A landscape with many peaks, sampled at points; each row gives a point and its height.
From any point a climber steps to the highest of the 2 points nearest to it. It stops when none of these is higher. Distance is the straight distance between rows; heights are no part of it.
(540): [ -4  10   1 -12   8  14 -60 -23  12  -6  48 -20  -6  17   6  31  10 -54
  12   1  -7  -5]  h=280
(1006): [-42 -24 -57  -9   8 -30   7 -21 -21  12 -16  18  17   8  40  -8  32   8
   6 -36 -20 -11]  h=201
(771): [ 25 -22  26  11  -7  -9   2  26  40  16  25 -34  -2  20 -19 -46 -18 -11
 -49  25 -11   8]  h=492
(1293): [ 23  18  23   7 -15  52  10   6  39  13 -22  -9 -26  16 -23  78 -27  27
  18 -12  46  28]  h=511
(1879): [-31 -35   8  30  14  -3  41   4   5 -61  11  16 -33 -24   4  -5 -11 -28
  13  22  35   4]  h=235
(121): [-39   6  -4 -25  26  15  -3  38 -13   0 -29  13  23 -30  13   5 -16   0
 -14 -56 -14  -4]  h=448
(1207): [-58  -2   2 -13  17  19 -47 -36  48 -15 -21  29   7 -31 -18  43   9   1
  16   8  23 -27]  h=254
(21): [ 21   3 -43  15   4  11 -14   2 -10 -25  24  16 -24  -9  -1   0 -27   0
 -25   7  28  -4]  h=556
(524): [-29   3  19 -44   2 -55  -5 -28  30  32  -2   4  -2  29   1  35 -17 -26
  11 -15  24  22]  h=314
(207): [ -1   1  23  29  11  44  39 -13 -14   2 -28   8 -18  -8 -22  37   4   2
  25   9   5  10]  h=512
(1575): [-14   3  50  10 -12 -33  -5  18 -33 -21  31 -21 -18 -14 -22  18  49   5
 -25  12  51 -22]  h=480
(1885): [ 38   3  10  23 -40  20   1  38  -9 -24  -8  22  -4 -51 -28  34 -32  40
   2  24  10  13]  h=610
(1015): [-18   1  -7 -46  21 -18 -14  -9 -16  18  17 -20   9  40  36  13  10 -13
  17 -62 -18  -2]  h=229
(778): [ 19 -16   0 -23  26 -55  44 -14 -13  35 -18 -27  -8  62  30   1 -21 -15
  -9 -32   7   0]  h=103
(186): [ 29 -54  20  14  29 -51  36   7   6  19 -21 -33   2  15  -6 -21   4 -23
 -45  11 -29  10]  h=464
(142): [ -5  11 -27  24 -41 -13 -30 -18  14  50   4  -1 -35  17  14  28  20  -6
 -14  20  22  12]  h=529
(1825): [ 38 -11 -20  31 -41 -42  31 -22 -20  32 -37 -17  -5  25   9 -27 -13  15
  15  -6 -31 -16]  h=137
(213): [ 21  22  17  54 -28   5  51   9  33  23 -47  -4   5  19  -6 -51   0  14
   5  38 -20 -24]  h=117
(532): [-15  16  18 -46 -21   6 -22  21 -44  14   6  -1  20 -48 -26  19  23  22
 -16 -32   7   5]  h=449
(1957): [ 25   1 -56  27 -22  41   6  -5 -18   4   5  33 -24 -37   5  17 -10  15
 -16  31  20  15]  h=530
(303): [  0   6  -3 -21  -1 -23 -11  10 -73 -21  20   1  21 -31 -20   8  42  33
 -10  -7  22 -28]  h=430
(1366): [ -6 -45  16  10  55 -56  -9 -12 -22 -60 -25  12   7  11 -21  32 -14  24
  -5 -20  11 -19]  h=592
(2077): [ 23 -25  -7  16 -37 -13 -22 -13   6  18   8 -13   1   3 -23 -51  26 -12
   6  23 -69  19]  h=367
(1788): [-46  -4  22  -1  40   6  21 -34 -26   5 -29   5   0 -13  -2  74  -4 -10
  17 -19  33 -18]  h=459
(1987): [-29  11  24  33 -37 -27   5  28  29  -3 -19  19   5  -7  -2  19  11 -17
  25  39 -12 -12]  h=507
(1951): [-23   7  -3  12 -19  61 -33 -22  29  12 -31 -13   5   6   8  -8 -12  -4
  34 -35 -47  -1]  h=242
(557): [-16  -9 -26 -16 -40  25  -5  -3  16  48  11   7  -6 -19  26  37   1 -37
  18  -5 -12  39]  h=377
(495): [ 20  26  34   8  29 -52  31  29   2   7 -36 -13   2   4  -5  19 -26 -35
 -34  19  -2   9]  h=166
(1183): [ 35  -7 -35  -1  59   3 -21   8 -11 -66  -7  18  16   9  20 -16 -29  34
 -13  -6 -33  -4]  h=172
(2053): [ -6  28   0 -11 -25  36  22   2 -15  63 -22 -15 -10  19  28 -12 -15  17
   2 -35 -13   5]  h=403
(872): [-31   3 -14   5 -45 -10  10  21  26  -6  -9  25  12 -13   2 -57 -10  19
  33  -6 -31 -17]  h=328
(1054): [ 17  37  16 -28  33  15   1 -19 -37 -16  27 -16   9  41 -11 -15 -10   9
  19 -25  10   1]  h=359
(1664): [ 16  -5 -12   9 -11  -5  42  19   3  -9 -16  19   3 -37 -17 -55  27  -7
   5  21  -9  23]  h=140
(1221): [ 18 -24  14  15  43 -31 -15  21  38 -16   8 -28 -13  48   1 -20 -33 -29
 -46   5 -10   3]  h=546
(1651): [  4 -25  -9  15   2  -8 -37   4  -4 -49  27  29 -12 -40 -25  28 -30   3
 -24  10  40 -19]  h=531
(1231): [ 23  57  -8 -11   8  23  26   8 -19 -34   8  20   1  -7   5 -28 -44   2
  20  20  14   0]  h=423
(1215): [ -9 -46  27  17  45 -20  38 -13   3  14  -8 -26 -17  51 -10 -30  33 -19
 -10  -7 -19  19]  h=499
(1901): [-19 -37  11  37  15  20  21  17  -5 -26  11  -5 -39 -20   8  18  -6 -54
 -20  15  18  17]  h=226
(381): [ -4   9  -7 -11 -37 -26   3  -8 -25   6  -4  10   8 -18 -10  28 -27   9
  19 -20  21 -14]  h=338
(1824): [ -1  25  16  14 -18  48 -25 -22 -18   4 -29 -17  17  31  21 -17 -20  37
  45 -41 -46 -27]  h=227
(438): [ 10   3 -10  21 -35   6 -39  26 -17   0 -26   2  -4 -20   9 -17 -27  50
 -36 -23 -19  -3]  h=604
(2156): [ -1 -33  19 -28 -32  12   9  34  63  37  19   0  -2  -5 -33   1   6  15
 -24   1  21  55]  h=421
(688): [ 21 -10 -50   6  57 -21  -5  -3  -6 -37 -36  36  17 -12   0 -25   2  29
 -36  -2 -11  16]  h=159
(1912): [ 20  -3 -35  -2  10 -32   0 -44 -64  -7 -16  13  39 -25   0  30  36  -2
  16  40 -30 -24]  h=396
(1621): [ 31  28   5  42  -7  15  30   4  -5  14 -39 -28  -2  39  29 -63  -4  22
   3  17 -43 -24]  h=106
(1415): [-41  -9   0 -22 -15   0   2  31  -2 -23  13  21  21 -35 -12 -49  23  13
  26 -14 -22  -3]  h=341
(1383): [  4  12 -31  -7  -8 -34 -32 -46 -46  33 -30  18  25  -9 -10  37  31  18
  11  11 -20 -15]  h=431
(446): [  3  -5  -8 -20 -11  34 -24  42  42 -11  18  15  10 -30   0  58   6 -14
  26  46  13  41]  h=625
(1378): [-36   6 -11 -33   8   5   3 -12   7  31  30 -20  -8  38  47   9  -6 -45
   8 -42  11  -4]  h=244
(175): [ 19  -3  20 -10 -21  57  34  31 -53 -17  19   1  17 -63 -17  31  -1  18
  32  20  -4   2]  h=580
(1846): [-45 -25  14   4 -50   0  34  -2  61  56  -9  10  -2  24  -1 -15  -7  10
  38   2  -4   3]  h=296
(863): [ 20 -23 -26   0  35 -48 -16   1   1 -34   9 -18  -1  57  40  -6   9 -15
  -9  -2 -45 -12]  h=687
(713): [-26 -28   9 -20 -10 -30   0  35 -25   0  20 -18 -14 -16  12   4  10 -15
 -46 -27  32   3]  h=416
(745): [-29  -8   5 -25 -46  22   1  24  35  59 -12 -12  16  -5  33  20  -2 -23
  32 -13 -49  20]  h=361
(74): [ 20  15  56   4 -18 -13 -14  42  -9 -21  35 -28 -16   8 -28  17   7  -7
 -28   6  35   3]  h=502
(1866): [ -9 -41  32 -19   8 -51  18   7 -23  24 -12 -13 -11  -9 -29  13  13   6
 -39 -38  18  25]  h=400
(1468): [ 53 -25  -5  17  39 -45  49  16   1  16  -9 -52  29  -4  23 -32  18 -38
 -47  32 -32 -11]  h=436
(312): [  1  15  17 -19  21  53 -28 -26 -40  -5 -22 -13  28 -17 -26  22  -1  40
   7 -51 -17 -16]  h=508
(2191): [ 18   1 -11   0  29  32 -61 -32 -21 -15  44 -24  -8  26   4  11   2  -8
  -1  -4 -10 -14]  h=298
(1972): [-19 -16  -7   9 -55 -25  24 -15  47  20 -14  24  -6  16 -11 -37 -24   8
  41  -4 -30  -1]  h=312
(1020): [ -9 -34  11  32  16  22  29  38  25 -10   3  -1 -23   0  10 -13 -41 -34
 -16 -15  -9  21]  h=218
(249): [  5  33  31 -16 -23  45  16  29  25  26 -13 -28 -11   2   5  57 -15  11
  15 -33  31   8]  h=491
(2041): [ -7  -5   0 -23 -21  55 -38 -10  29 -13  41  17  -4 -32 -39  27  24  35
  22   7  40   6]  h=664
(1619): [-45  -7  48  10 -15 -31 -24   4 -12   7   8 -30 -15  -3  -8  17  74   0
 -11  17  20  -2]  h=458
(722): [ -5 -22  20  14   9   5 -50  18  23 -56  15  15   5 -45 -50  16 -19   6
  -6  -6   7  -2]  h=523
(1811): [ 38  16  -9  10   3 -37   4 -27   5 -33  12  11  -7  22 -31 -49  13  30
  18  16  39 -11]  h=460
(91): [-20 -25   1  16  -6  13   6  46  26 -18  -9  23 -25 -28  -2   2 -37  -1
 -36 -25  16  20]  h=209
(756): [ 23   2  13   3 -43  22  21  57 -25 -31   7   6   5 -62  -7   7 -24   5
  18  20  -8  10]  h=593
(2001): [ -2   6  -5  19 -27  -5 -40 -33  13   4  -9  18  -1   6 -43 -14   8  55
  16 -27  23  -7]  h=383
(1958): [  8  -7  17   9 -11 -41 -22  17  16  29 -42 -13  17  26 -12  -2 -20  16
 -34 -18 -33 -12]  h=270
(2197): [ 27 -19 -15  24   6 -24 -15  26 -40 -13 -45 -14   2 -10  11  -9   1  43
 -53 -35 -30  -9]  h=573
(1508): [-36 -51  11 -25   7 -24  37  11  33  31  17  -6  24  -4 -12 -60  14 -13
 -51  12 -11   9]  h=303
(415): [  3  47   9 -21  -8  66 -29 -43 -24   2 -14  16  29 -29 -22 -11  -9  63
  22  -6 -13  -8]  h=537
(586): [ 29 -12  23 -25 -40   3   3  11  11  33  21  -5 -20  13 -41  11  -5  25
  -8 -31  36  52]  h=401
(1426): [ 22 -12   9 -11  -9  34   6  37  71  39  25  -8   1  16 -20 -21 -12   0
 -43  47  -2  46]  h=450
(332): [ 31 -14 -23   4 -57 -53  18 -10 -51  17   3 -33   3   7  16 -23  24   9
  16  -3 -20 -15]  h=128
(1055): [ -1  35   7  10  21   6  18 -39 -30  46 -27  -3 -14  42 -14  26  28  23
  -1 -25  19  -4]  h=453
(167): [-19  13  -1  14 -30 -53  47  23  30   3 -28  16  15 -10  20 -14 -12 -36
  18  47  -8 -26]  h=479
(219): [ 69  23 -48 -15 -12 -21  -5  -6 -30  -5  -5 -11   0 -21  30 -43 -17  24
 -33  11   8  18]  h=444
(710): [ 11 -20  21 -17  13 -42  16 -16 -47  19 -31  -5   9   6 -40  26  15  -7
  -4 -26 -15  30]  h=382
(2078): [ 44  -5 -19 -34 -12 -41  53 -13 -60  11   5 -32   2  -5  23 -27  23 -18
  34  -9 -13   8]  h=121
(854): [ -6  34   2  16  15  22  22  -8 -44 -21 -26  -3  15  25  37  -4 -31  18
  51 -23 -32 -36]  h=214
(921): [-42 -31   3 -11  11  14 -56  -9  36 -26  12  -4  11  12  -4 -29   1   0
  13 -53 -16 -13]  h=639
(1110): [ -9  25   7 -13 -29  37  -9   8  17  15  17  20   1 -14 -22  11  34  29
  21  17  26  22]  h=705
(1002): [ -5   4 -36 -23  17  11   2 -17 -13  14  18  36  10 -46  -6  48   5 -30
  -2  44   6  10]  h=419
(1217): [  8 -24 -42   0 -17 -10   9  14 -26  17   3 -12   5   3  54 -40 -20 -14
 -11 -22 -46   1]  h=181
(984): [-32  19 -20 -29  16   7 -28 -40   2  -6  47  -5  -4  30  33  22   5 -46
  32   0  21 -12]  h=261
(1057): [ -2  26  -4  21 -54 -24 -48  -2  42  24  11  20 -18   7  -7  21  -5  19
  -5  24  27  -5]  h=581
(1857): [-19  19 -22  20  30  25 -23  -3   8 -33   7  36  12 -12  -4  -8   9 -37
  16  44 -19  -7]  h=501
(1947): [-10  14 -32  12 -23 -13 -48 -52 -11  38 -10   2  -6  27   2  31  36  -4
  -3   5  -8  -7]  h=482
(1308): [-44 -31  30   5 -35   3 -14  23  20   9  13 -11 -24 -34   3  28  58  15
 -16  15  41  10]  h=437
(845): [-58  10  25  -6  36  51  -8  18  25  -7  13   1   3  -1   6 -25  36 -32
  -2 -17  -6  17]  h=302
(1184): [ 16  45   2 -17 -27  11  54  11  -8  48 -21 -12   9   9  20 -35 -22  14
   1   4 -13   5]  h=384
(1690): [ -9 -64  -3   3  58 -18 -28 -22 -13 -54  10  17   9   0 -18  25 -25  -6
   6 -16  -3 -16]  h=628
(2180): [-30 -11  10   8 -38 -40 -41  12  32   3  25 -11   6  11  20 -13  19 -29
 -16  27 -15 -23]  h=640
(1745): [-55 -35   8  -9 -21 -19 -50   0  57   3  15  -9  -2   2  17  -9  16 -32
  12 -14 -14 -12]  h=704
(2033): [ 12 -25 -52  10  53   6   7 -33 -44 -31  38   7   5   4  29   8  26  -2
  -9  19  -5 -20]  h=703
(51): [ 12 -39 -10  -8   1  79  10 -20  -5  -4  35  -2 -19 -26  -8  33 -48 -11
  40 -19   4  13]  h=616
(930): [  8  30  20 -19  -1 -13  25 -17  14  -2  12  14  -1  32 -28 -34  15  -3
  32  19  22  20]  h=417
(820): [-11   6  -8  25 -31 -14 -60  29  38  -4   8  15   2 -18   5 -17   5 -17
 -22  35 -33  -5]  h=584
(1403): [ 43  20  24   6  32 -51  42  24   1  -5   8 -45  19  19  17 -48  29 -24
 -18  31   2 -30]  h=405
(2107): [-18 -24  18 -46  21 -29 -28  39  37  -4  10   8  14  -5 -21 -32 -29 -18
 -35 -30 -14  14]  h=271
(967): [ 34  -7  12 -47 -22 -36  36  17  -5  35  19  -6  -7  11 -23 -25  -9  13
 -24 -12  29  22]  h=381
(1601): [-26  -5  -1 -19  -6   3  17  16  16  43   3  -3  17   9  16 -23  15 -45
   8  11 -61  19]  h=342
(1889): [-59  17  11 -15  24  38 -25 -25  47  -6  -2  19  -1 -12  -6  10  26  -4
  10 -18  26   0]  h=276
(1151): [-25  10  -4  30 -15   1 -43  12  33 -17 -18  33   7 -24  -7  19   6 -27
  12  36 -24   1]  h=541
(1900): [  4 -15  22   5  -2  39 -28  12  65 -16  17   2  -7  -1 -27  26  -7 -12
  15  10  15  39]  h=582
(1877): [ 28  39 -27 -12  22  31  -6  -6 -40 -54  10  10  24 -11  33 -61 -18  21
  -5  26 -10  -3]  h=398
(1893): [ 22 -29 -26   4  41 -28  16   8 -17 -39 -31  22  13 -37 -17 -36  14 -11
 -11   4 -18  20]  h=149
(54): [ 23  -2  13  21 -56   3  38  15  25  -2   5   2   4 -22 -16 -41  21  -1
  42  54 -21  14]  h=133
(1299): [ -7   1 -25 -32  15 -22  28 -11 -13 -23  10  49  10 -44 -13  32 -12 -25
  -3  45  45  16]  h=399
(2026): [-17  32 -33   3  -6 -47 -11   6 -10  -3 -18  30  -1 -17  24 -10   5  14
 -40  13  29 -26]  h=108
(285): [  8   3   9  20 -51  55 -26  10  43   8  29 -19 -25  19   7 -23 -11  15
  16   3  -9   2]  h=696
(1610): [ 25  27 -47 -21  11  -4 -43 -22 -20 -12  -1   5  18  23  40   9 -56   2
   6 -10 -21 -10]  h=156
(413): [-70   3  30   1 -20   2  37   4  58  17 -20  25 -14   4   9   0  -8  13
  36  -4  28   4]  h=279
(1154): [-45 -12 -42 -28  14  -8 -28 -18  -8  13 -16   9  16   9  46  26  -5  -4
  18 -61 -20 -13]  h=215
(40): [ 44   1 -16 -13   5 -25  50  -3 -50  13  -2 -31 -16  26  20  -4 -16 -25
  -1  -7  -8   9]  h=114
(665): [ 28  15 -33   9  29  11 -24  27 -20 -51  13 -14  14  -8  44 -68  26  22
 -23  17 -35 -17]  h=374
(271): [  3 -25  -7  -9  18  73 -21 -24 -51  25  28   9   9 -56 -10  12  11  33
  13   6  -2 -47]  h=603
(598): [-16   9  20 -38 -21  11  -2  42   2  27 -15  -5   8 -36   0  27  -8   1
 -23 -53  -7  18]  h=467
(339): [ 23  25 -11 -16  12 -48  24  -4 -53 -34  12   3   5 -42  -9   7  40  -6
 -15  26  48 -24]  h=412
(1375): [-46   0  23 -16  33  24  18  25  30  33   3 -11   7   7  21 -12  14 -49
 -14  -6 -24  24]  h=324
(1277): [-11  11 -29   1  -3 -40  13  -7  19  13 -23  34 -15   8   3 -31 -20  34
 -28 -20  36  -6]  h=93
(1243): [-31 -26  20 -16  -8  17 -10  13 -24 -19  44 -14 -24 -27   3  21   7  -1
 -21 -47  62  -5]  h=429
(2054): [ -3  34  38   9 -35  60   2  36   4   3  -1 -27   9 -18   7  35   3  -1
  26 -13  -5  -8]  h=472
(1799): [  6  65  18 -16  20  34  40  44   5 -16  16   5   6   0  15 -31 -20 -17
  -1  19   4  14]  h=445
(125): [-20   3  19  22  39   4 -39  11  -7 -16 -23 -13  -7  -3  -1  31   9 -14
 -32 -18   7 -11]  h=195
(1390): [ 44  24  18  -2 -30 -28 -43 -15   3  28 -24 -17   9  28 -25 -11 -18  25
 -15   1 -33  15]  h=297
(485): [ 28  -7  30 -14  11  14 -10   8 -34 -12  35 -36   4  30 -10 -34  -8  -9
  19 -24 -24  12]  h=340
(944): [ -8 -22  -1  22 -14   5 -18 -31  14  39 -30 -12 -32   2  -8  51  -2  -4
 -22 -43  10  19]  h=230
(224): [ 19  -7   9  14  43 -55  26 -16  -4 -55 -21  11  -9   9 -24 -30  16  32
 -11   3  49  -4]  h=504
(1432): [ -1  40  -6   9 -40  -3 -20   7  39 -20  32  22 -17   1   1  19 -17   7
  24  40  47 -11]  h=636
(2004): [ -5   7  17 -32 -27 -25  17  -3  52  51  13 -12 -14  38   1  35 -28 -28
   9   2  21  29]  h=337
(1171): [ 16  40 -60 -23  40 -17  -7 -24 -25 -16 -10  20  23  26  43   9  -8  27
  -9  -3  -6 -21]  h=139
(1447): [  9  -7  25  38 -58  17  46  23  47  31 -10  -9   1   5   3 -27  17  -1
  13  56 -31  -9]  h=126
(1333): [ 81  -6 -36   5   2  -2  -3 -45 -62 -19  10 -11  -7 -18  -7 -10 -14  28
 -15  10   5   4]  h=474
(2141): [ -9  16 -42  12  44  42 -17 -49   2   8 -13  28 -12  24   8  19 -33   7
   6 -14   2  -9]  h=288
(2057): [  7  42 -24   1   2  31  15 -25 -47  36 -10   1 -18  16  22   7  11  17
  -2 -25   7   6]  h=425
(980): [-39 -38  17  -2 -25   0  -2  -2  68  55   6  -3 -15   2 -14   1  29  15
 -37  31  20  41]  h=395
(1218): [-10   6  31  -5  -3 -75  55   7  43  11 -17 -10  36  14  14 -30  -7 -41
  -4  51  -1 -33]  h=446
(1631): [ -5  32 -58   8  14  26 -11 -32  17  15 -21  35   4  23  35 -34 -14   4
  -3  13   1   8]  h=319
(1845): [ 20  25  33  -7  -6 -39  62  22  27  23  16 -31  21  11   8 -35  13 -35
 -16  55  17 -23]  h=413
(1966): [ 39  -5   4  29   3 -16 -12  22  -7 -37  36 -20 -44   6  -2   2 -20 -19
 -37   5  34   0]  h=528
(593): [ 42  -2   2  33 -28 -34  40   2  -9   7 -38  -1 -20   1 -11   9 -25  -6
  14  13 -14  12]  h=147
(1724): [ 17 -17 -22  -8  42 -53 -17 -12  18 -19  15   0  -8  45  12  -5 -22 -49
 -10  14 -16  21]  h=614
(883): [ 20  44  50  -7   4  12  30  50   2 -13  23 -24 -13  13  -8 -23  -9  -2
 -25   6  40 -12]  h=476
(1534): [ 49 -14 -49  -2   0  29   7 -56 -43  15  19  23  -8 -41 -24   3   3   6
  -5  36  13  10]  h=503
(39): [-27  22  17 -19  18 -18 -27  15  64   4 -31   6   6  13  -5  14 -50 -12
  -9 -38   2  -3]  h=67
(1354): [ 47 -28 -23  25   3 -31  24   1   2  10 -19 -37  22   2  34 -62  20  -9
  -1  23 -50 -18]  h=410
(1210): [  7   7 -27  -7 -20  45 -17 -10  27  11   5  23  -2 -32   9  70 -58   2
  32  23  29  -9]  h=486
(423): [-14 -39  25  47   2 -16 -34  15 -22 -15 -16 -35 -24   0  -1  33  13   0
 -41 -37   4 -30]  h=208
(436): [  6  24  -1  19  -5  37  13  -7   0 -37  12  35  10 -31 -26 -17  28  -2
  44  63   1 -10]  h=536
(301): [-18 -31 -16 -14  40 -14  39  11  19  -2  12  -2  16   0  15 -84  38 -20
 -31  15 -16   6]  h=320
(973): [  4  25 -63  -5  19 -48   0 -21 -29 -30  -2  20  23  -4  34   2   9  27
  -2  25  20 -52]  h=124
(918): [ 35 -24  16  11 -26 -24  -2   5   0  -7  23 -37  14  16  -3 -73  24  -6
  15  24 -53 -14]  h=386
(693): [  4 -15  24 -47 -41 -41  32   4  28  59  23 -19   7  17 -21   0 -15 -13
  -3   4   5  24]  h=360
(350): [ -2   0  33  22  34  -8  27 -31   2  29 -12 -27  -7  62  -9 -37  59  -3
  -8  17  -4   2]  h=544
(361): [  4 -16  27  15  21  34 -38   1   5  -6  25 -44 -19  45  -4 -17  11 -13
   0 -34 -13  -1]  h=318
(536): [ 17  11  17 -41  25 -44  11 -21 -56   5 -15 -10  12  24 -21  46 -13   4
   5 -38   3   0]  h=364
(1382): [ -9  11  49  34  -4  41   4  -2  53  -7 -10  -8 -35  24 -20  50  10  23
  19  25  60  20]  h=543
(137): [-47 -19  36  -3 -17 -37  36  26  42  -8   2  11 -12   7   2 -26 -28   4
   7   0  36  -2]  h=262
(1608): [  6  35 -32   0  18  13  30   2  22  34 -17   9  -3  15  25 -47  -1   1
 -21  17  -3  11]  h=354
(588): [ 24   2 -29 -11 -13   9 -36   0 -14   9  18 -22  -7  31  43 -24 -53  -8
 -13 -14 -40   8]  h=170
(941): [  1 -20   1  -3 -13  88 -26 -27   4  21  28  12   6 -53 -38  27  26  49
  28  11  20 -24]  h=631
(159): [-20   4  25  11 -35  28 -10   1  44  14  14   6 -12  13 -27 -28  40  25
  10   9   7   9]  h=767
(784): [-14 -38   1  61  -4   9 -13 -22  -9   1 -37  -6 -37   6 -10  35 -16   9
 -17 -43  13  -7]  h=219
(754): [ 39  27  -8   8  13 -20  13 -11 -34 -31 -31 -16  10  42  35 -18 -30  38
  15 -17 -29 -27]  h=202
(2183): [ -2  27 -12 -26  19  55  -8 -26 -51  20   3  30  33 -44  -5   4   3  43
  13  17  -6 -32]  h=575
(100): [  3 -22 -36  18 -28  58   3   7  27  -5  12  38 -20 -31  -5  43 -16  18
  14  24  48  17]  h=509
(1604): [ 19 -27  -8  -6 -39  68  -5 -11 -27   0  30 -20 -12 -34  11  12 -22  -5
  30 -28 -17  23]  h=632
(2119): [ 14   6  12   1  23  10  -3   2 -53  -2 -32 -20   9  19  -8   6   9  55
 -25 -53 -21  -8]  h=540
(568): [ -6 -22  20   9  29 -73 -11  -4   7 -42 -14  18  -6   3 -35  -1  -3   8
 -22   6  32   8]  h=545
(1602): [-30 -22   1  27  15 -40  39   2   8 -35 -15  15 -11  11   9 -22 -17 -21
  17  -2  14 -10]  h=246
(992): [ -8  -6 -28  10  61 -30 -10 -19 -10 -39   7   3  10  35  42  13  51   8
  -8  11 -18 -18]  h=786
(1418): [ -8  19  31   6   6 -18   5  -1  -6  21  10 -26  10  31 -11 -48  70  -1
  -3  29 -11 -13]  h=605
(401): [ -1  55  22 -31   7  14  18 -23  -7   3  20   6  -2  33 -25 -17   6  26
  24 -16  50   2]  h=385
(1309): [-23  -5 -26 -17  40   4  14  36 -46 -21 -24   9  30 -11  37  -9 -12  15
  -3 -52 -49   3]  h=432
(2166): [ -2 -60 -25  31  31  -3  -4 -28 -26 -40  17  10 -10  -6  -4   9  11 -24
   2  16 -11 -17]  h=663
(571): [-16  38  14  19  -4  30  -7 -21  45 -12   8  28 -22  19 -20  38  -6  18
  27  33  63  -9]  h=585
(1943): [  8  16  24   3   1  64   6   8 -13 -22  16  19  21 -43 -29  17  24   3
  46  39 -26   1]  h=561
(1237): [-36 -13   0 -15  29  26  12 -14 -10   5   8  19  10 -46   1  77  12 -30
   8  21  22 -12]  h=438
(956): [-24  31  23   9 -13  44  -6  55 -24 -16  15 -15   5 -37  17  25  29 -19
   0   4  -7 -21]  h=456
(1342): [  1  10 -14 -61  29 -47   2 -30 -25   1   6  12   3  19   0  32 -18 -13
   4 -26  32  12]  h=343
(160): [-20  -4 -22   9  23  24  30  23   0 -20  30   5  -5   2  34 -64  22 -32
  -5   9 -11  -3]  h=339
(1089): [ 24   9   9 -38  -5  14 -11  18  -6 -20  48 -13   4   1 -10 -30 -25 -28
  21   7 -31  35]  h=325
(305): [-15  -3   0  -7 -32  -6 -47 -38  -6   6 -16  21   9 -30 -42  33   1  33
  25 -22   9 -26]  h=358
(1521): [ -7  20 -32 -10  -4  13  12  -4   3  29   5  24  -9 -12  26  44  12 -47
  -8  39   9  38]  h=397
(1830): [  1  18  20  35  40 -30   3  13 -14 -25 -25 -10  -4  17   5  23   4 -18
 -24  16   8 -20]  h=180
(13): [-19   5  20  10  -5  48  -1  26 -32 -25  37 -16  -9 -33  12  21  11  -3
  -5 -17  42 -35]  h=442
(1976): [ -6   5  13 -38 -21  21  -2  48  23   2  49   4   6 -21   4  12  21 -13
  11  24  22  39]  h=659
(1760): [ -1  -4  31  10  18  44  28 -33  -3  -5 -10  22   4  -5 -46  17  24  -3
  61  16 -17  17]  h=534
(255): [-14 -27  36  -1   8   7 -36   1  27 -29  30  10  -1 -26 -41  33   4 -23
   9  18   9  22]  h=548
(779): [ 15  31 -20 -31  17 -30  55  10 -31 -16  -3  23   9 -48   1   1  10 -24
  -9  28  42  10]  h=394
(108): [-11  -7 -13  11  12   3  -4  19 -23 -43  17   3  12  -7  12 -57  27  -4
   1   1 -34 -15]  h=355
(974): [ -6  14  12  16  28   2  32 -39 -30  21 -52  17 -10   7 -18  53   2   6
   7 -11  27   2]  h=485
(1313): [-10 -40 -46  -3   2 -27   6   5 -36  19  -8 -14   4   1  44 -18  40 -10
 -29 -25 -32   5]  h=190
(1815): [ -4  39  13 -30  51   2 -24  -5  14 -26 -23   6  19  22  -7  23 -47   1
  16 -40   4 -15]  h=53
(1780): [ 22  -2 -24  23 -55  58 -20  -3  -9   4  35 -16 -32  -9  22   7 -23  -8
  13  10 -16  16]  h=654
(2161): [ 40  21  13  19 -10 -21  33  23   7  21 -35  -6 -16   5  -9  46 -36 -31
 -13  19  12  26]  h=155
(1773): [-19 -31   5  18 -14 -22  -9   1  17  64 -34 -23 -14  22  16  17 -25 -16
 -31 -38 -23  -8]  h=248
(1734): [ 25   4  14  26 -31  14  -9  23 -23  -4 -27   7 -10 -32 -37  12 -31  52
 -29 -21   5   0]  h=634
(553): [-16 -15   3  31  10  61 -24 -26  12 -16 -12 -17  -6  -3  12  30 -25 -32
  45 -37 -22 -29]  h=257
(1898): [ 47  17 -16   5  40 -13  -8   6   0 -68  -1   0  17  37  41 -15 -10  64
 -13 -13 -47 -23]  h=185
(2188): [ 41   5 -19  12  13 -60  12 -17 -40 -14 -43 -14  25  -3  27  19  41  -9
   9  12 -45 -16]  h=371
(335): [-23 -13 -13  28  29  50  -8 -60  -4  -8  -5   0 -10  28  -2  33 -14  -7
  39 -26   5 -34]  h=269
(1537): [-21  -3  -8 -11  -7  -2  -9   5  35  27 -22  14  -8  16  -6 -10 -43  20
  -6 -56  15   8]  h=80
(1770): [-34 -51   0 -13  16 -34  -9  11  36  20   3   2  14   9  -8 -39  -8 -21
 -37 -20 -26  26]  h=286
(1606): [-37   5  28  -7  -8  -2 -24 -11  21  32  18  -8   4  34 -14 -36  58  17
 -10 -11  -2   0]  h=683
(1078): [ 31  13   4  -9 -19 -16 -38 -12 -17   8 -14  -6   2   0 -19  26 -29  -7
   7 -13 -20  14]  h=321
(978): [ 18  27 -12   6  -2   0 -22 -45  -1 -20   5  39   0   8 -46  -5 -14  42
  18  16  31 -12]  h=418

Where does a climber stop that starts at each point below?
(854) | (974)
(1342) | (1432)
(593) | (992)
(91) | (74)
(1770) | (74)
(381) | (992)
(1815) | (992)

Call two points neighbours if one is among the 2 nearest of the other. Go from one point of each pair to the other, from neighbour to neighbour, staying as high as possible. Name the lowest point that can't be avoided.
(1745) / (159) | (1857)
(21) / (1734) | (312)
(21) / (159) | (722)
